Points, in no order, along strands that fork, close into loops and pass close to each other.
Two points are linked if the straight distance between their rows is under 66.8. Some points are linked to none.
Q271: -12 2 -39 7 -37 -4 5 -19 7 -2 14 -11 14 30 20 5 -3 13 1 -35 1 -19 -10
Q647: 19 21 13 -9 12 10 -5 4 -9 16 18 -4 -15 1 -15 -29 3 13 -8 14 19 -7 34
Q910: -2 -6 -15 -33 -3 16 -24 -12 10 -8 -6 -8 -12 23 -21 -31 -13 -23 14 -14 12 -22 -14
Q643: -9 -12 -1 -3 17 -6 -10 -6 3 -6 12 -11 21 -15 -5 33 6 49 -16 -19 23 22 -12
Q156: -34 21 21 1 -2 27 8 -4 22 -2 -36 18 3 -13 1 20 2 -1 15 15 -12 0 -20
Q73: -1 11 -19 6 10 1 4 -6 -5 -14 -22 36 11 8 -47 -2 -42 7 3 -12 1 -5 -12
Q341: -8 -15 -14 6 9 -4 2 -3 4 -21 4 1 17 -23 -8 29 -8 21 -21 -6 2 42 -17
Q843: 9 30 -4 2 5 -7 -21 -25 -11 -10 -30 13 1 -14 23 6 -5 -22 -5 -2 -18 24 -2
Q471: 6 15 -38 22 -7 -14 -12 -10 -2 1 17 -7 -4 -17 16 -8 -9 11 -16 -13 32 -5 5
Q743: 15 -15 9 23 -6 -28 -14 -9 -22 15 39 -7 -6 -19 23 27 1 4 -18 -12 -11 28 5
Q622: -16 5 9 -11 -30 -10 10 -1 8 2 -25 -18 -14 2 -1 -36 13 -7 3 13 -3 14 -13
Q51: 16 8 -6 16 -11 -7 4 20 9 -4 -22 -17 10 -18 -8 -10 6 14 28 17 22 -4 -18
Q839: -7 -8 -11 -26 -24 -11 -7 1 2 -21 -23 -1 8 10 10 -6 -16 -2 19 -27 8 -16 -3
Q465: 6 -6 30 13 18 -2 -16 11 5 4 16 -15 12 -30 2 28 8 19 8 23 5 12 23
Q856: 2 -8 -24 -9 -3 -12 11 11 6 7 16 -17 11 42 5 -17 14 -13 -11 -8 -12 -27 10
Q243: -25 7 11 -5 -27 -20 -4 -24 -13 -26 11 -2 15 5 31 15 13 10 -13 8 1 13 9
Q72: 20 2 -4 10 1 -9 -13 -36 -7 -30 -11 -10 -9 -12 29 12 -18 -7 14 -5 -1 24 -8
Q405: 5 -19 21 2 -14 -1 19 7 -3 40 -9 11 1 -13 -21 3 34 4 24 27 -3 -10 3
Q58: 13 8 14 12 -16 -7 3 3 -28 -11 14 6 -7 24 18 -6 31 -7 0 0 -27 -4 15
Q62: -15 -15 22 -22 -5 0 5 0 0 47 -35 20 -3 1 -2 3 22 -12 1 17 -7 -14 3
Q841: 39 -1 17 20 -13 -14 -12 -4 -34 -5 4 8 -4 13 31 8 12 -13 -7 -2 -28 20 9
Q864: 11 11 -13 9 16 24 -19 14 3 5 -29 18 18 -21 -2 6 31 -11 17 21 4 -9 -12
Q858: -5 -5 -8 -31 11 8 11 13 2 10 15 14 12 3 -19 -26 31 -25 -2 19 17 -22 -22
Q832: -39 17 33 -9 4 -2 3 -1 15 -11 -12 14 2 4 -4 18 7 -14 19 15 -23 8 8
Q355: 7 7 -11 8 24 -3 -2 -10 11 4 -14 3 -17 8 -12 -2 -9 -16 12 0 7 -11 7
Q316: 3 -8 -19 2 -32 -27 20 -10 -3 8 12 -7 9 22 27 8 -14 -6 15 -28 7 -1 -2
Q997: 11 37 20 -18 2 -4 -5 -12 -11 -1 -24 10 6 5 6 -19 8 -32 7 17 -11 13 -2
Q724: -6 -14 -6 2 -8 -24 29 7 5 0 -14 -5 4 26 32 9 -1 -10 11 -9 -2 4 -7
Q669: 9 11 -43 35 7 -12 -5 4 11 1 23 -7 1 7 26 9 -8 17 8 -35 19 -13 -6
Q134: 9 -2 -38 23 13 13 -6 5 27 -16 25 -13 0 28 16 7 -12 1 6 -33 6 2 -8
Q569: -2 -1 -14 -27 -23 24 -28 2 17 -22 -3 -10 -5 13 -33 -34 5 -21 -2 -6 10 13 -25
Q585: 3 0 -19 1 -1 -17 14 -1 0 16 4 -9 12 -25 -18 -1 -12 -17 -9 26 -14 22 -2
Q507: -23 5 18 -10 20 14 -2 26 10 -7 -39 7 -1 -20 27 -2 -14 -15 3 -8 -3 -12 0
Q24: -24 -16 -4 5 12 31 -1 0 20 -6 5 8 -6 -22 -26 7 -6 4 12 25 10 0 -11
Q700: -6 -9 -9 10 -13 -5 16 -11 -3 3 35 -5 -30 -8 11 -7 -6 -25 -6 -9 -8 26 -1
Q859: 41 -19 28 20 -14 -22 -18 -1 -25 5 12 -4 2 -4 9 25 13 11 -9 -4 -32 37 -1
Q495: 0 15 -4 -20 -15 5 -30 13 25 -3 11 -17 -6 4 -13 -22 10 -12 7 -8 13 15 3
Q716: -20 -4 33 -11 34 -7 -2 0 0 -15 7 -14 11 -31 11 37 1 47 -8 -12 8 15 -8
Q849: -10 -2 -3 14 -2 11 -1 -18 3 -8 6 -1 -43 -6 19 -9 12 -9 2 -3 -6 16 7
Q102: -12 0 -23 -23 -37 0 -24 -20 11 -10 1 -6 6 16 5 2 -2 17 -1 -35 11 -11 5
Q174: 8 12 4 35 27 13 31 16 -12 -24 -4 8 -16 0 -2 -2 12 26 -3 4 -7 -22 14
Q959: 14 -12 14 4 18 22 7 -2 9 -1 -23 12 -15 3 -4 10 -3 -3 40 3 8 2 -11
Q186: 18 -18 -8 -12 15 6 15 12 14 -5 -1 -29 6 26 -25 -11 -41 0 7 -1 9 -13 -2
Q727: -13 12 20 10 23 20 25 23 -3 -9 -13 16 -20 -4 1 -17 12 4 10 14 1 -19 -2
Q379: 10 20 32 -9 4 4 2 -10 -18 -7 13 -2 -14 -4 5 -9 -4 26 -22 10 3 6 36
Q143: -9 -10 45 -4 16 -14 -18 -8 -16 -4 27 -22 5 -27 27 32 10 34 -6 6 11 1 8
Q86: 23 -5 1 16 -16 -26 -21 -11 -9 2 39 3 -16 -7 18 28 7 8 -4 -53 -7 25 -2
Q278: 20 10 1 34 21 2 21 9 3 -11 -7 -6 -14 -5 -11 5 -10 41 6 -17 13 -12 16
Q861: -25 11 -1 1 -32 -17 2 -3 -7 9 7 -5 20 0 16 -3 0 24 -31 0 22 11 9
Q338: -12 5 -4 21 28 -6 -1 -5 16 -5 -14 11 -18 3 -40 -3 -46 3 8 1 -5 -1 0
Q674: 10 13 -5 -11 -3 8 0 -23 -12 -5 -9 6 -8 -48 6 0 -22 -30 18 12 1 -1 -23
Q842: 29 -25 -15 -4 5 18 6 2 -7 -17 -13 -9 17 14 -22 -2 -20 14 1 6 -9 -5 0
Q199: -33 10 30 -17 -9 -14 -6 -14 -8 -12 9 10 13 12 16 14 1 -13 -14 25 -24 4 18
Q986: 14 -17 -12 -8 -12 32 5 19 25 12 19 -21 8 31 -39 -21 22 0 14 7 14 -5 -25
Q435: -10 8 13 10 20 28 10 2 8 -11 -27 29 -3 0 12 13 11 15 9 -2 9 8 -6
Q107: -9 -10 -31 10 13 12 -11 14 20 9 7 18 1 11 -11 15 8 13 -19 -30 11 -2 13
Q870: -9 -1 -6 -12 3 -1 18 -17 -23 2 0 24 -2 -34 6 13 -28 -11 6 15 -9 -27 -9
Q636: 13 -13 -23 -10 6 11 4 5 13 -3 40 -27 0 3 -17 -8 -23 -7 9 -8 5 -21 4
Q879: 1 19 -30 13 -14 -10 5 8 8 7 0 -16 10 -11 -6 -30 -10 5 -5 3 28 -1 -13
Q498: -7 -12 4 3 -22 -9 -14 14 -6 40 29 4 3 26 21 2 19 -15 -5 3 14 -12 9
Q809: -22 -1 4 -15 -39 -20 3 -8 -14 28 14 10 2 4 17 -1 8 -3 -3 1 22 -2 1
Q318: -31 8 32 -3 18 -18 3 -25 -27 -6 -9 12 3 -36 29 39 -16 6 -27 -15 -30 -11 -10
Q80: -8 -12 2 -9 -9 18 2 3 4 -25 -19 13 10 18 -55 -17 -35 2 13 -4 1 -8 -23
Q202: 11 -19 -34 -6 -16 27 -3 5 7 8 4 0 -15 2 -19 -24 27 -11 -16 -11 -5 0 -7
Q559: -13 6 42 -4 1 -18 3 -23 -22 -19 -11 10 -14 -21 17 17 -8 17 -18 -17 -35 12 6
Q588: -10 0 12 8 19 -13 -4 9 9 5 1 5 15 0 8 24 -2 10 9 12 2 0 28
Q37: 17 4 47 14 8 -11 -18 29 -23 14 5 -2 27 -23 13 25 12 8 -5 33 -19 9 19
Q183: 18 12 -20 2 -8 -4 25 -11 10 5 9 -14 7 38 -22 -22 -1 1 -9 9 -1 15 -9
Q749: -6 -21 -10 -8 -6 44 3 21 15 -6 8 -3 -19 14 -32 -24 23 3 -4 4 5 -7 -7
Q240: -19 14 -10 -31 14 12 -5 13 6 17 -1 18 18 -17 -21 -13 6 -22 -4 26 29 -16 -5
Q34: 20 -14 10 -9 2 9 10 19 12 23 0 -9 3 14 -33 -6 18 3 25 12 9 0 6
Q542: 11 -9 2 13 6 -8 -10 4 -11 15 8 25 -11 -23 -6 14 22 -16 9 7 -22 2 11
Q854: 14 -11 -24 17 7 2 -2 -30 -5 -25 -5 1 5 -11 5 17 -7 18 -15 -6 -2 17 -11
Q657: -3 -11 -1 -4 -20 -21 0 31 1 35 26 -19 15 41 24 -19 23 -23 -17 -10 -12 -20 0
Q198: 19 21 -2 -7 0 13 -16 -1 14 18 13 -20 2 25 -24 -17 -9 23 4 -6 22 -11 28
Q746: 3 16 41 8 -17 -21 7 -13 -20 -14 1 -10 -13 -5 14 -2 3 37 -19 -8 -12 13 16
Q756: -14 18 -18 -1 5 20 -16 2 -2 -11 -13 22 9 -16 -21 -8 0 -3 2 20 20 -10 -15
Q865: 20 5 -14 18 8 -11 -5 21 -1 0 -26 6 17 -23 -12 2 16 10 18 15 -3 -18 7
Q369: -1 -17 -20 8 3 -3 18 3 15 10 50 -26 -21 8 8 -13 -23 -20 2 -12 -1 1 2
Q524: 26 21 10 -7 -6 -17 23 12 -14 -4 -6 4 17 15 -5 -9 -5 -23 6 9 -18 30 -5
Q942: -15 -11 -3 -30 5 13 -5 -28 7 -17 -26 9 -4 31 -34 -15 -31 -16 12 4 0 -22 -21
Q348: -32 0 32 4 27 3 -13 -8 3 13 -15 8 -5 -32 21 42 2 -7 -30 -7 -37 2 11
Q313: 7 -15 -8 -21 7 12 14 36 -11 -6 -8 5 9 -1 3 -20 -5 -2 -5 -15 9 -33 2
Q887: 32 -7 30 7 17 -17 -21 13 -26 17 -15 -6 21 -29 8 19 -16 -1 -12 19 -16 -10 31
Q992: 14 -2 2 -11 7 26 -24 -3 26 2 4 -15 -13 15 -10 -1 -4 15 6 -15 21 15 20
Q287: 9 -14 -13 -6 7 18 4 18 -10 15 9 6 -10 -3 4 -24 42 -21 -10 18 4 -4 -14
Q893: 7 3 -4 -10 -15 -14 15 -4 1 -18 9 -4 14 6 -13 10 -20 -16 -2 11 -22 38 3
Q417: -29 -14 7 1 16 1 -7 8 4 7 -24 13 -2 -33 34 12 -5 -14 -27 -8 -6 4 3
Q419: -13 5 24 21 -13 9 17 3 -5 -19 10 3 -26 12 24 -4 31 5 6 6 -14 18 2
Q745: -8 5 -36 9 3 4 16 -19 12 18 3 -9 -12 53 -6 -26 4 -2 -21 -8 -4 -34 4
Q863: 4 3 -22 22 13 -3 -6 -6 15 16 -20 -14 -22 30 -10 -24 2 4 -11 -3 3 -13 14
Q869: -7 -2 5 -9 -4 -13 20 -12 -23 25 5 10 6 -24 -1 13 -15 -27 0 35 -19 2 -13
Q147: -3 -7 -1 -27 -5 -1 9 14 -7 -9 -30 5 5 -3 2 -19 -15 -11 25 -3 24 -37 -20

A fork is a point with three links, a tip a point with one. Leave the first point through the second and follow the links. Name the first fork or tip that comes.
Q854 / Q72: Q674
Q743 / Q859: Q842
Q199 / Q243: Q355
Q863 / Q745: Q435
Q842 / Q186: Q86
Q992 / Q198: Q507
Q585 / Q893: Q465
Q756 / Q240: Q62
Q62 / Q405: Q756

A tip is a point with one link. Name the tips that can be reached along the links from each point below, in the order of the rows.
Q986: Q62, Q134, Q24
Q341: Q674, Q588, Q887
Q435: Q507, Q278
Q186: Q86, Q842
Q839: Q724, Q313

How many points has the smallest loop of links through each point below? Write 0 if it is on no loop.
Q243: 14
Q417: 0
Q843: 0
